A landscape with many valleys, sampled at points; each row gives a point and its height.
From any point a ball rolls to the lowest of the 2 points nearest to it. It stops when none of these is lower. Distance is the straight distance between rows; heights are no part of it.
q_266: [150  87 117 171  73 101 172 138 121 108 110  98 114 127 204 122 108 110
  87  91 148  85 180 116  90 114 117 137]  height 45.4
q_496: [149 116 116 121 100  78 149 109 121 119 117 126 132 156 149 128  99 115
 103 155 194 150 170  87 146  99 114 159]  height 40.4
q_671: [120 168 105 178  90 103 154 112 101 152  99 130 132 101 136  98 151 122
 154 147 205 136 150 132 166 138  96 147]  height 49.7
q_998: [138 141 129 128 156 156 166 155 132 131 116 134 199 166 111 134 130 152
 160 154 133 129  63 123 177 178 148 144]  height 53.4
q_721: [147 154  99 170  78 112 134 164  84  85 124 127 133  89 129 107 114  95
 155 132 188 138 160 123 199 121 111 149]  height 48.3
q_275: [ 73 156  99 149 158 168 137  84  76 216 112 124 134  96 109 110 158 118
 152 169 147 125  96 189 148 155 132 143]  height 25.8
q_452: [123 152 141 158  87 127  74 127 151 115 148 125 103  76 111 123 135 115
 187 100 114 144 155 110 126 120  98  83]  height 28.8
q_316: [125 125 122 152 138 114 114  64 142 165 179 122 141 102 135 120  98 149
 138 119 135 127 124  53 158 116 137  98]  height 21.1
q_382: [ 90 177  87 130 155 151 166 100 145 132 136  88 146 111  81 153 141  97
 173 171 100 162  69 153  97 157 129 149]  height 29.7
q_733: [114 117 134 156 116 100  91 135  76 175 121 151 130  85 106 146 111 138
 105 150 178 135 127 186 146 111 123 126]  height 52.6
q_245: [123 115 142  75 140 178 133 112 147  76  93  82 119 197 135 151  71 124
 137 150 111 149 148 161  97 112 148 153]  height 47.2
q_187: [154  78 142 150 122 124 110 158 107 164 157 124 164 153 133 161  66 139
 116 113 172  63  99 161 145 145 162 109]  height 43.6
q_934: [102 141 108 122 141 140  75 119 106 113 101 186 111 100 122 126 173 112
 103  88 134 145 165 128 144  86 121  83]  height 52.2
q_776: [128 124 113 111 137 128  92 108  93 120 143 140 111  78 102 158  89 132
 101 133 127 173 165 146 103  55 106 137]  height 55.3
q_906: [135  91 143 101 102 135 108 146 119 119 127 138  67 131 175 142 147 121
 104  87 138  81 189 117 109  74  79  82]  height 48.4
q_647: [159 126  73 147  86  90 184 133  82 107 110 143  95 137 193 112 135 105
  71 100 167 104 189 156  89 113 120 155]  height 47.9
q_846: [138 137 115 132  93 150 150 139 130 168 131 132  65 116 174 108 182 136
 148 107 143  97 136  82 126 109  55  98]  height 52.0
q_713: [136  96 140 148 120 123 133 128 112 176 159 101 124  64 139 115 102 165
 102 122 150  97 111  92 127 157  83 136]  height 19.1
q_988: [161 140  80 133 112  77 167 102  92 110 109 138  98 177 172 112 127  87
 115 146 148 134 186 183 112 127 145 175]  height 50.3
q_954: [140  63 164  87 168 152 126 133 149 143 135 150 182 126  81 114 179 191
 101 147 110 132  73  48 173 138 143 100]  height 41.1
q_675: [128 189 122 166 113 112  94  96 126 154 126 142  97 147 139 123 167 166
 110 134 142 169 142 123 131 144  75 130]  height 22.4
q_632: [141 119  99  91 158  69 183  88 127 141 138 174 167 146 114 127 134 124
  88 154 152 153 118  64 165 124 136 152]  height 45.8
q_231: [121 104 103 137 110 140 118  88 110 171 148  96 118 100 152 126  81  86
 160  71 187  68 185 154 144  89 108 101]  height 49.3
q_983: [101 135  99  77 194 160 139  83 122 141 110 119 147 119  79 100 151  97
 159 142 100 164 122 156 141 119 161 125]  height 33.4
q_11: [153 144 165 185  75  75 130 163 163  72 113 122 131 159 142 149 104 153
 104 162 127 161 146  87  85 146 140 150]  height 37.8
q_190: [125 117 106 104 153 132 125 120 106 178 136 156 131 161 178 134 147 125
 120  69 166  66 130 151 155 135 141  94]  height 35.9
q_393: [ 97  85 138 110  94 147 133 158 117 105 112 150  91  76 111 136 142 110
 119  79 135 101 152  98 133  76  91  87]  height 49.6
q_449: [141  89 113 161 131 100 127 138  99 199 125 155 155 117 166 116 121 141
 104  90 181  64 126 167 136 148 170 122]  height 39.9
q_864: [ 83 153  95 149 187 146 130  63 144 178 152 114 167  65 102  80 148 146
 139 127 121 131 101  92 164 144 182 133]  height 57.8
q_870: [117 122 137 121 162 181 158 148 149 156 145  85 155 101  67 136 152 147
 147 178  82 144  62  90  95 164  72 150]  height 57.7
q_682: [149 107 144 115  77  96 162 188 143 140  97 140 100 114 126  81 137 126
 137 108 120 116 133 148  97 143 120 136]  height 20.3
q_615: [115  91 150  82 151 186 159 161 104 140 134 148 133 127  79 189 121 162
  91 173 115 133  90 109 107 109  65 130]  height 56.4
q_572: [100 129 137 118 160 159 151 135 156 124  84 107 180 115 107  81 125 125
 173 156 138 123  90 128 196 171 174 141]  height 55.1
q_555: [101 137 141 143 112 130 144 114 180 162 102 123 131 110 144 105 180 158
 154 104 122 120 100  89 156 152 112 115]  height 15.8
q_442: [142 134 127 127 168 116 150 142 156 135 151 112 175  83  75  81 160 114
 127 148  94 153  62 109 122 177 163 162]  height 40.5
q_667: [ 82 116 118 105 174 113 114  51 113 191 129 175 163 165 111 176 148 119
  96 174 180 119 114 147 171 118 150  97]  height 36.0
q_412: [152 104 156 116 144 163 168 158 156 127 147  93 147 170 152  95 133 182
 136 118  64 108  91 107 110 167 115 145]  height 25.5
q_196: [163 139 146 152  83  84  76 104 135 134 197 116  93 117 120 140  97 117
 152 123 138 118 154  98 103 107  88  92]  height 30.3
q_771: [154 156 120 155 118  98  61 135 104 110 142 161  97 170 184 165 120 142
 106  93 124 109 192 185  88 100 130 106]  height 49.8
q_912: [143 122 142 109 147 148 138 105 138 142 174 106 136 179 130 135  91 179
 148 130 111 129  76 130 110 165 119 133]  height 28.7
q_55: [ 85 135  89 150 168 144 134  78 121 149 140 124 149 119 130 165  93 126
 120 116 154 114 126 139 144 130 175 130]  height 17.2
q_168: [142  93 118 138 172  99 101  71 124 176 191 135 180 116 120 165  80 162
  70 166 185 121 125 105 154 128 126 129]  height 40.6
q_619: [108 185 116 164 132 106 136  79 118 188 136 134 105 153 141 138 122 160
 131 165 141 134 108 126 103 143  74 149]  height 19.3
q_560: [101 124 128 152 134 140 164 142 167 120 109  79 147  57 134 104 111 123
 144 110  93  97 109 112 111 175 177 170]  height 24.6
q_397: [151  92 164 141  81 117 120 153 128 153  95  98 110 115 146  91 142 123
 141 109 130  85 172 181  91 138 105 137]  height 24.2
q_301: [100 142  94 144 152 126 109  80 107 179 120 168 112 122 136 182 143 134
  67 107 173 126 138 132 123 107  97 104]  height 28.4
q_920: [ 79 104 147 137 144 191 126 157 152 140 105  83 151  98 146 104 124 156
 122 123  99 125  88 130 127 165 140 156]  height 25.7
q_346: [116 133 103 150 134 133 122 134  86 162 110 128 138  49 150  52 142 133
 138  86 132 115 156 171 172 145 177 139]  height 18.5
q_931: [101 104 165 113  84 139 149 160 158 108 106 116 107 149 145 159 120 115
 140 104  98  87 151 138  99 111 129  98]  height 28.1
q_857: [137 134 121  91 120 182 155 143 120 134 143 145  88 140 121 135 159 130
 139 123 110 112  95  90 148 101  57  98]  height 52.8
q_824: [ 87 165 139 131 138 153 103 135 158 144 139  68 120 100  76 141 148  95
 189 177  92 161 107 148  90 153 102 143]  height 28.2
q_874: [106 121 178 102  89 113 124 131 161  86  64  90 157 107  91 108  85  95
 129 174 145 147 129 120 170 112 124 164]  height 30.0
q_805: [128  86 140  73 172 194 174 143 111 163 163 107 136 125 110 144 118 168
 120 173  94 117  67 108 106 140  71 127]  height 57.0
q_566: [136 134  92 141 160 181 159 124 102 119 143 100 162 107 153 117 114 137
 141 135 162 140  93  71 211 135 124 147]  height 51.0
q_428: [120  90 165  89 140 118 112 147 124 145  87 191 127 131  85 175 148 142
  84 136 155 123 135 183 143  97 135  87]  height 24.5
q_775: [145 201  94 152 151 100 114 114 101 127 141 147 150 138  88 125 154 137
 135 168 144 193 109 167 147 157 154 166]  height 55.9
q_49: [138 156  92 152  84 106 168 105 134 106 183 124  88 132 146 143  83  83
 149 106 146 110 153  57 120 106 127 124]  height 16.0
q_497: [157 128 150 141 126 154  58 147 121 147 167 118  95 122 139 136 126 186
 100 106 107 121 129 153 116 123  80 109]  height 33.2
q_704: [161  84 101 106 157 142 140 108  91 129 177  83 136 104 116 110  60 141
 109 143 127 158 132 106 117 105 118 158]  height 55.8
q_65: [155 159 119 149  96 101 154 123 137 100 122 102 145 140 130  77 128 145
 158 153 145 165 123 113 149 155 137 175]  height 45.1
q_669: [159  70 184  83 136 107 120 181 175 112 162 126 163 158  97 130  92 150
 143 132  99 116  77  85 128 112 139 107]  height 41.0
q_773: [140  95 152 179  61  96 146 172 150 109  85 126 122 118 160 133 111 163
  78 142 146 116 147  91 108 159 107 180]  height 40.8
q_734: [100  88 139 113 120 145 147 158 122 107 112 145 128  93  97 188  95 133
  97 163 133 139 127 133 122 109  86 133]  height 55.6
q_808: [130 121 175 112 107 128 114 140 127 114 116  80 143  87  75  82 101 116
 176 163 144 169 111 144 148 121 123 140]  height 28.6
q_645: [100 166  81 107 197 171 141 110 123 148 134 130 135 113  83 125 187 102
 148 162  87 165  78 153 132 149 136 137]  height 31.5
q_511: [154  76 118 139  98 160 108 144 102 110 159  95 125 142 199 153  68 134
 116  98 170  81 172 168 117 104 114 116]  height 47.1
q_389: [128 215 102 150 118 122  86  95  97 122 104 154  94 136 169  92 195 132
 145 135 136 158 169 129 154 125 102 128]  height 24.9
q_905: [110 109 105 148 152 124  82  94  91 152 145 168 180 102 102 190 100 171
  63 172 202 140 144 106 165 120 117 117]  height 42.3
q_883: [159 164 126 139 127 105 153 149 151 117 155  74 114 148 118  89 156 105
 166 157  83 133  88 144  79 188 136 135]  height 20.1
q_755: [105 147  91 167 135  95 161 130 162 150 110 129 143  44 135  70 147 139
 139 110 117  85 106  93 159 161 188 143]  height 18.9
q_589: [167 109 150 128  84  85 195 138 117 113 132  99 131 177 126  96  75  88
 168 148 164 103 109 117 124 143 141 158]  height 58.5
q_662: [130  67 187  84 164 156 130 175 160 105 138 127 171 112  76 139 150 151
 125 140  73 147  61  66 143 137 117 114]  height 39.4
q_252: [139 152 135 123  84  78 142 124 124 122 125 146  95 169 152 117 143 105
 157 112 153 111 161 136 137 118 101 108]  height 53.6
q_518: [108 150 112 132 139 129 123 100 137 156 102 144 166 106 148 106 166 151
 130 131 154 149 137  76 205 156 137 109]  height 20.4
q_443: [131 115  75 164 111 128 141 143  89 128 134 113 159 104 189 162  82 108
 106 139 228  90 155 134 193 129 111 153]  height 49.4
q_588: [135 101 114 147 108 102 107 139 121  84 109 118 152  98 170 122  93 117
 114  75 173 110 188 114 167 130 166 137]  height 24.1
q_124: [180 130 144 138  88 109  94 139 105 123 193  95  90 145 151 149  89 167
 115 137 126 128 151 125  82 110  74 103]  height 31.6
q_686: [143 198  88 164 114  89 140  98  75 112  95 143  81 155 162 100 164 101
 118 130 115 162 179 186  86 136 132 187]  height 52.3
q_218: [121 162 140 142 147 154  26 126  98 145 166 141  86 129 137 128 141 154
 110 101  69 116 126 184  71 116 110 112]  height 34.9
q_474: [146 179 120 105 138 155 130 101 126 134 162 101  97 202 143 105 138 101
 182 111  84 122 123 166 106 131 121 113]  height 14.6
q_270: [ 71 148 123 127 156 191 114  91 140 150 115  91 180 101 112  70 188 146
 165 152 119 145  87 104 188 165 191 127]  height 56.6
q_182: [139 136 125 147  80 111 197 118 138  90 141  96  77 140 142 135  94  71
 128 146 123 131 171  77  77 101 103 129]  height 12.9
q_950: [151 166 117 190  92 107 151 170 128  74 130 108 161 101 138  92 101 132
 123 133 144 162 139 107 172 150 149 174]  height 46.8
q_476: [145 187 120 116 137 148 136 140 159 104 180  97 122 166 143  90 164 117
 189 109  62 135 100 119 128 158 128 111]  height 17.1
q_477: [120  95 134 107 148 165 146 155 125  73 108  65 122 140 126 166  59 138
 101 186  81 155 129 165  78 119 128 187]  height 48.5
q_446: [157 119 163 120  82  89 130 109 165 144 125 112 144 155 144  91 123 136
 150 154 179 122 135  70 154 170  85 121]  height 47.7
q_32: [189  61 177  67 116  98 158 147 170 129 149 112 120 188 130 130  88 144
 116 141 108 104 109  99  92 134 140 122]  height 43.1
q_235: [137 114 132 125 145 191 145 124 104 108 125 112 199 169 134 153  98 146
 138 168 175 136  84 111 213 165 132 149]  height 52.1
q_538: [162 122 148 130 115 103 135 159 154 114 146 155 165 132  94 124 145 168
 115 157 136 164  62  61 163 153  89 125]  height 41.9
q_965: [128 162  91 181 151  96 135 119 126 160 123 157 131  76 130  65 153 145
 139  86 135 128 133 131 164 157 198 140]  height 11.1
q_999: [110 154 121 121 126 167 113 138 134 106 112  73 125  91  99 110 129 108
 189 133 111 157 125 152 135 129 124 134]  height 26.8
q_651: [ 98 160 129 153  86 157 166 154 178 118  98 119 132 102 114 105 177 114
 180 122 109 122 104 112 130 179 124 118]  height 11.3
q_699: [135  83 154  82 151 140 135 184 131 106 118  96 130 131 111 153 126 140
 102 167  61 157 121 173  69 115 134 164]  height 49.5
q_101: [115 208  95 140 147 112  92  45 133 161 107 159  79 165 162  80 192 118
 159 113 127 138 166 113 169 104 108 125]  height 27.0
q_293: [ 87 152 137 195 110 125  84 113 149 141 142 122 131  92  92 164 103 125
 136 120 107 131 120 181  87 145 143 134]  height 58.6
q_230: [111 140 137 119 133 107 160 156 164  85 114 168  92 205 141 185 129 115
 114 101  86 120 130 125  67 105 185 112]  height 67.2
q_863: [155  99 143 146 111 135 145 206 143 111 183 158 110 121 125 173 136 155
 108  87 104  84  84  88 127 122 102 102]  height 20.8
q_99: [110 180 135 144 108 145  87 100 126 100  87 138 107 194 178 128 146 114
 179  98 129 121 180 186 121 123 130 116]  height 56.0
q_842: [128 126 160 100 139 135  96 187 130 117  98 160 134 170  94 178 139 130
 133 156 153 141 110 202 144 104 148 117]  height 20.7
q_463: [123 140 126 139 123 114 134 121 157 141  89  99 153  90 104  65 171 143
 133 154 106 170 115  99 123 183 136 179]  height 42.9
q_799: [149 100 173  89 165 145  74 103  97 192 148 135 127 108 101  82 159 181
  99 131  91 144  98 150  99 135 121 126]  height 53.8
q_35: [159 160 136 125 102  97 130 167 136 102 173 193  95 154 111 168 144 121
 137 107 130 121 127  97 115  79 121  65]  height 42.2
q_18: [135 113  94 119 136 136 186 152 125  67 143 130 121 100 111 143 104 109
  95 139  76 148 119 109  80 122 150 167]  height 4.4
q_87: [158 153 131 168  84 100  98 139 110  98 157 149  95 216 181 191 100 131
 129 114 165 105 181 149  96 102  98  86]  height 51.3
q_371: [ 97  91 112 101 185 133 100 112 101 167 120 182 150 146 149 181 145 137
  78 111 174  98 110 155 154 134 172  86]  height 32.4
q_413: [112 139 150  70 125 125 179 118 144  82 102 115 116 200 123 172 113  95
 128 159 103 142 137 147  95 114 118 150]  height 46.0
q_535: [149  87 129  99 175 128 110  94 104 172 176  93 139  78  93  75 114 143
 118 126 101 148 112 128 112 137 145 146]  height 54.8
q_156: [146  91 123  97 119 117 141 100 143  86 117 117 145 178 140 160  72 133
  85 162 156 160 161  54 137 100 125 151]  height 42.0
q_39: [ 78 120 169 112 144 192 105 174 159  98  89 105 178 148  94 165 152 160
 154 160 111 143  63 190 130 163 160 139]  height 20.2
q_479: [164 122 123 127 107 155 133 121 115 131 150 103 151 123 164 129 108 123
 177 121 188 108 139  65 200 141 124 116]  height 50.1
q_548: [118 125 161 178  80 135 156 174 189  80 123 126 112 142 149 169 133 141
 144  93  76 101 116 110  84 149 143 128]  height 31.4
q_336: [132 153  83 130 193 147 146 105 136 131 138 151  94 143 187  76 173 145
 109  65  59 118 110 103 108 144 169 132]  height 61.7
q_943: [ 82 173 119 149 115 134  84  57 141 147  88 154 107 187 185 156 145 109
 163 106 164  97 181 156 135 100 108  90]  height 54.9
q_990: [161 102 112  96 106 105 137 132  78 119 111 127 131 126 111 113  91  91
 127 164 177 166 158 163 150 101 106 149]  height 38.4
q_127: [144 132 115 139  93 125 193 167 141  53 132  95 103 122 121 121 122  68
 136 125  88 133 139  89  90 130 151 163]  height 9.1
q_914: [129  76 107 148 104 129 123 141  98 125 126  97 142 121 198 147  82 103
 120  88 212  55 196 152 150 106  92 127]  height 48.1
q_63: [121 106 161  91 109 114 166 122 182  63 101 129 133 179 111 170  95 127
  92 160 132 137 141  89 112 116 140 145]  height 43.9
q_356: [137  78 144 150 150 105  87 163 118 126 125 144 158  78 107 126 116 132
  98  75 119 129 116 133 151 144 188 116]  height 13.8
q_132: [161  90  99 103 135 116  88 127  97 147 147 150  80 132 168 148 129 145
  65  92 134  97 178 118  80  67  78  98]  height 47.3
q_924: [109 150  95 167  98 124  92  67  92 177 162 108 112 110 183 121 120 114
 181  88 179  86 197 137 142 106  77 106]  height 50.2
q_163: [ 98  85 171  90 152 140 154 164 170 126 113 117 174  69  67 108 172 108
 138 155  98 115  76  77 137 137 146 109]  height 37.9
q_800: [101 108 124 195  60 126 152 141 133 103  93  97 116 107 178 146  96 128
  92 109 147  94 182  87 101 144 115 170]  height 43.3
q_425: [ 98 120 153 136 132 188 107 146 154 104  88  84 165 148 144 146 114 171
 145 143 110 143 106 166 149 179 148 159]  height 23.0
q_72: [ 96 164 125 185 100  91 132 119 160 132 137 136 122 105 107 176 104 151
 104 136  93 155 126 133  81 132 117 139]  height 57.2
q_458: [143 127 116  76 104 115 155 156 127  53 107 156  80 177 120 129 152  68
 128 117 106 134 164 143 117  75 136  96]  height 55.0
q_929: [159 133 133 107 120 123 145 109 149 141 156 102 166 142 116 111  87 130
 181 132 178 121 100  42 185 163 115 129]  height 49.2
q_956: [ 79 118 119 173 139 130 109  80 105 144 129 117 183  72  92 156  80 130
 123 141 154 141 117 154 156 133 194 147]  height 13.2
q_690: [ 84 160  90 110 150 133 121  61 139 140  82 144 125 147 163 102 171 134
 131 101 132 151 148 105 178 122 148 134]  height 24.3
q_76: [167 134 137 142  78  77 163 177 127  60 122 127 115 108 120 111 115  53
 134 130 112 130 162 123  97 111 160 138]  height 13.1
q_453: [122 123 106  93 159 163 156 101  89 134 113 128  93  98  98  78 161  66
 136 128 125 171 137 153 127  81 126 114]  height 35.4
q_918: [ 98 114 116 141 107 130 156 126 134 174 106 141 102 123 156 177 127 134
 101 123 173  80 144 130 112 136  87 103]  height 25.9
q_636: [170  80 145 105 113 117 168 150 121  94 122  98 144 172 142 140  42  92
 123 150 167  86 116 126 119 132 136 164]  height 57.3
q_534: [128 140 128 139 100 114 114  80 103 186 136 133  51 115 165 116 147 108
 148  99 166  92 185 112 122  89  38  98]  height 51.2
q_921: [ 90 172  81 138 202 153 134  53 141 131 156 125 151  83 106 112 168 147
 122 147  92 171 101  64 150 133 161 141]  height 58.9
q_639: [181 167 107 117 129  79 153 144 112  83 148 148  76 182 137  75 173  52
 161 110 106 147 176 161 102 130 167 125]  height 21.3
q_964: [149  68 148  65 157 141 142 156 121 127 101 128 104 146 125 111 134 141
  88 127  84 122 127 145  87 112 139 142]  height 50.8
q_913: [155  68 171 134 122 140 120 164 132 138 145  98 131  59 128  89 122 155
 126 117 110 106  74  72 130 164 105 147]  height 16.6
q_299: [173  99 149  70  96  94 141 117 138  98 123 143  99 171 138 114 116  93
 131 112 139 122 167 116 110 104 120  92]  height 55.2
q_212: [119 144 145 186  75 113 111 141 178  88 122 128 114 164 173 190 110 171
  98 117 111 103 139 102  88 162 127 131]  height 34.6
q_456: [150 158  98 100 150 180 164 146 112 106 196 113 105 161 127 139  91  91
 168 127  89 132  99 144 107 116 138 116]  height 11.9
q_557: [122 152 118 160 139 105 110  99 123 114 175 137 120  74 107 153  78 143
  99 138 117 155 122 100  95 102 110 139]  height 56.1
q_439: [112  85 149  79 121 127 117 131 136 136  60 179 117 167 143 150 142 116
  91 116 139 108 173 184 125  89 133 112]  height 20.6
q_901: [135 137 126 170 102  86 129 114  95 192  93 129 137  91 124 104 157 128
 130 185 193 152 124 176 149 144 106 157]  height 51.1
q_526: [159  97 155 143 128 141 129 193 127 100 184 127 139  68 126 139 100 159
 110  84 119 110  78  71 130 133 133 130]  height 18.7
q_822: [118 173 114 171 149 175 123 171  88 160 137 109 139  84 101 150 152 134
 151 184 125 145  72 178 124 164 115 152]  height 30.2
q_472: [ 95 164  76 116 191 139 152  91 174 129 119 119 121 101 147  77 162 130
 125 109  79 155 111  71 121 148 145 147]  height 60.1
q_387: [118 109 153  75 177 133 145 125 169 105 104 155 165 151  89  88 173 120
 143 114 121 161  77  86 183 138 182 109]  height 35.1
q_995: [116  78 122 130 111 155 136 129 129 164 106 120 131 117 175 136 121 166
  83 117 151  99 136 119 134 143  95 136]  height 22.5
q_424: [118 134 159 139 114 157  60  98 116 145 117 103 123 144 140 130 113 156
 155 132 150 131 144 186 168 125  97  90]  height 29.8
q_972: [109 135 126 148 150 137  86 119 121 118 133 104 129 105 108 159  74 101
 134  93  93 144 155 196  78 108 173 136]  height 59.8
q_314: [ 96 180  98 152 151 129 141  74  93 220 116 146 122 147 132 147 142 146
 148 177 167 120 101 186 130 158 115 138]  height 22.8
q_505: [155 153 165 142  78 103 139 175 167  77 127 125 146 163 110 154 131 154
 102 175 111 156 103  68 130 140 105 140]  height 40.0
q_310: [149 199  78 158 151  76 145 109  74 109 124 151 133 124 136 104 142 104
 126 154 102 193 143 177 129 148 160 191]  height 54.2
q_390: [102 154 167 148 112 188  76 148 136  98 109  87 144 119 124 133 123 138
 168 139 141 162 119 171 173 164 124 129]  height 25.2
q_485: [120 127 119 117 125 112 119 135 103 144 131 155 110 110  81 158 101 125
 103 163 127 156 144 198  84 100 105 132]  height 54.3
q_877: [155 129 136 131 126  98 146 161 163  77 134 169 109 185 157 120 150 135
  99  74  91 114 138  95  88 129 196 103]  height 65.3
q_749: [175 145 136 137 126 132 191 171 140 102 162  78 130 143 137  91 118 137
 150 140  70 122  88  95  87 178 139 162]  height 22.9
q_483: [ 79 162  99 155 162 195 136 108  85 197 131 132 121  74 112 123 169 163
 118 152 124 127  77 145 124 149  93 146]  height 28.5
q_890: [ 93 159 112 109 198 121 127 115 147 142 104 170 172 144 110 113 202 153
 117 120  88 157  84 104 166 149 180 125]  height 30.8
q_738: [169  94 135 109 126 138 147 144 120 117 180  90 132 123 125 135  53 113
 139 136 155 107 114 106 135 109 102 143]  height 56.5
q_459: [126 176 139 130 170 121  70 145 129 102 155 158  92 162 101 129 163 139
 129  87  70 122 105 166  73 132 156  98]  height 37.2
q_427: [ 85 137 135 135 153 108 130 109 157 168 107 178 172 107  90 116 171 160
 102 145 130 152 104 103 162 149 170 121]  height 26.0
q_172: [117 109 181  81 143 158 128 185 168  97  94 125 165 148  73 176 130 119
 150 166 103 142  79 181 134 127 132 123]  height 17.3
q_638: [ 89  89 128 121 115 139  92 111 136 122 117 140 135  82 118 159 142  96
 103  93 162 102 173 111 167  89 121  94]  height 50.7
q_706: [ 89  86 149 108  95 149 131 149 125  82  57 149 126 156 152 162 137  88
 144  82 135  85 182 185 121  87 137  97]  height 24.7
q_859: [ 92 114 151 124 107 177  95 113 108 173 101  95 128  93 133 118 135 130
 162 127 180 107 149 169 158 116 101 113]  height 28.3
q_410: [188  85 170 121 115  61 146 132 145 148 153 117 149 169 134  92  90 129
 123 149 145 110 108  99 139 163 121 130]  height 45.7
q_603: [124  98 158 121  75 152 126 136 105 135  80 108 112 109 147 110 127 103
 171 139 170 105 165 174 132 107  88 143]  height 26.6
q_745: [ 95 163 109 149 160 156 134 114 117 122 122 147 137 141 131 157 132 138
 129 103 104 126 108 140 127 132 147 128]  height 21.2
q_241: [127 166 142 133 140 168  95 151 148  94 158 149  94 154 124 147 124 133
 159  61  53 127 132 138  86  94 139  68]  height 39.2
q_209: [150 120 115 115 156  95 173 115 118 149 140 146 168 106  81  95 122 117
 108 174 128 140  87  99 152 162 132 154]  height 43.0
q_67: [110  99 119 161 161 142 118 141 110 129 144 135 167  53  72 134 102 140
  99 115 108 129 113 143 144 132 197 138]  height 7.7
q_959: [105 160 101 134 172 126 110  89 124 142 132 181 104 151 154 163 147 157
  74 119 103 122 133 119  94 104 106 135]  height 25.0
q_379: [164 132 122  92 110 101 169 140 130  88 112 131 103 164 148  47 157  74
 154  88 100 139 157 129 112 130 173 141]  height 25.3
q_774: [140 129 100 107 151 123 130 124 154  96 145 160 103 162 138 108 161 128
  96  56  52 140 132  83  94 119 169 111]  height 63.5
q_856: [ 99 139 131 130 132 121 108  70 170 168 130  97 126 101 122  78 148 153
 163 114 119 124 117  40 143 139 101 105]  height 19.2
q_30: [164 125 116 132 157 117  55 127  92 140 127 162 114 184 161 125 126 146
  95 106 130 132 163 206 102 118 150 117]  height 48.0
q_433: [ 97 148 139 109 146 121  40  84 111 153 112 167  93 149 157 121 159 119
 122  90 157 105 182 162 136  86 109  80]  height 53.9
q_762: [135 168 114  97 123 134  88 137  98  77 110 183  91 156 136 123 166  85
 120  95 101 158 164 159 130  75 130  90]  height 53.7
q_188: [167  90 130 124 142 129  98 159 109 146 156 120 130 176 161 159  78 142
 116  98 144  93 133 185 105 121 149 114]  height 45.6
q_545: [127 111 121  99 160  70 115  46 124 205 169 156 167 163 109 169 101 120
 109 180 181 120 137 111 154 127 131 105]  height 38.5
q_321: [131 122 152 129  76 105 163 168 164 114  77 115 122 128 115  92 176  94
 168 130 132  91 104 135 115 163 121 140]  height 15.9
q_238: [148  95 142 144 104 112  99 164 135  95 117 125 133  91 130 117 108 133
 110  62 113 100 169 127 117 123 158 117]  height 19.7
q_141: [147 163 103 165 108 162 111 139  82 149 107 148 116  90 167  74 178 122
 184  95 141 100 173 187 174 122 148 117]  height 22.7
q_705: [162 125  87  86 144 142 180 141 106  94 152 130  93 164 123 130  98  95
 118 127  89 132 111 143 102  89 142 153]  height 9.2
q_825: [ 68  88 139 117 162 153 106  97 132 134 110 111 175  91  81 182  63 136
 103 183 134 163 121 150 140 107 160 144]  height 16.8
q_895: [144 155 102 142  79  88 116 123 124 140 164 152 106 175 177 178 142 111
 148 115 166  91 160 129 140 118  83  86]  height 52.5
q_53: [105 131 141 104 171 110 107 100 139 129 112 146 162 116  33 174 106 126
 103 187 116 166 111 153 124 107 164 147]  height 20.5
q_319: [ 96 122 137 113 176 119 127 143 165 126 115 115 202 124  53 182 149 154
 124 201  91 173  72 161 106 157 154 160]  height 24.4
q_792: [174 159 148 138  57  69 157 158 134  64 148 124  82 152 125 100 139  45
 181 137 100 158 174 132  90 122 165 115]  height 17.0
q_940: [145 128 165 108 152 135  91 134 135 146 137 156 147 144  98 121 166 197
 117 149 110 161  85  80 149 153  88  85]  height 43.2
q_962: [ 74  75 156 106 141 132 151 135 190 117  74 120 176  69  80 122 132 128
 109 138  97 132  71  97 118 158 165 152]  height 35.3
q_679: [ 78  91 186 117 104 126 135 169 184 102  66 106 167 113  94 150 101 120
 127 161 134 126 100  99 135 133 118 152]  height 32.2
q_982: [129 192 113 154 137 152 132 130  85 143  87 136 100 128 158  86 196 121
 148 127 123 135 137 188 160 141 117 142]  height 25.4
q_595: [117 158  85 147 142 119 133  62 151 124 180 107 109  98 158 125  88 116
 171  79 140 114 155  63 148 111 140 112]  height 18.6
q_22: [164 143 119 103 129  88 110 147 134 122 167 197 101 153  85 163 138 115
 113 133  90 161 113 127 111  81 129  90]  height 43.8
q_352: [166 112 117  82 141 144 129 134  66 125 118 140  96 134 141  94 144  93
 113 132 150 165 164 167 124  74  92 138]  height 36.9
q_643: [159 110 127  80 153  87  90 126 121 160 145 174  85 150 126 157 118 126
  76 111 106 116 144 144  85  67 118  93]  height 45.9
q_761: [155  91 182  76 136 111  85 143 135 148 117 131 111 149 129  84 161 154
 108 134  98 139 123 159  88 129 105 121]  height 52.4
q_286: [134 151 135 151  99 146  87 164 127  94 157 164  89 154 128 158 145 117
 150  65 119 100 158 136 124  92 110  49]  height 40.7

For each start below, name the point where the ball stops.
q_99 | q_371
q_912 | q_18
q_299 | q_371
q_534 | q_371
q_472 | q_999
q_704 | q_999

Call two points neighbours if one is among the 2 nearest of the other. Go from one point of each pair to the other, from neighbour to neighbour, staying as low as possible. Name the highest point that can't be avoided.
q_439 and q_442 | q_632
q_619 and q_518 | q_101
q_651 and q_18 | q_316
q_67 and q_913 | q_301
q_439 and q_619 | q_920
q_965 and q_619 | q_982
q_172 and q_439 | q_428
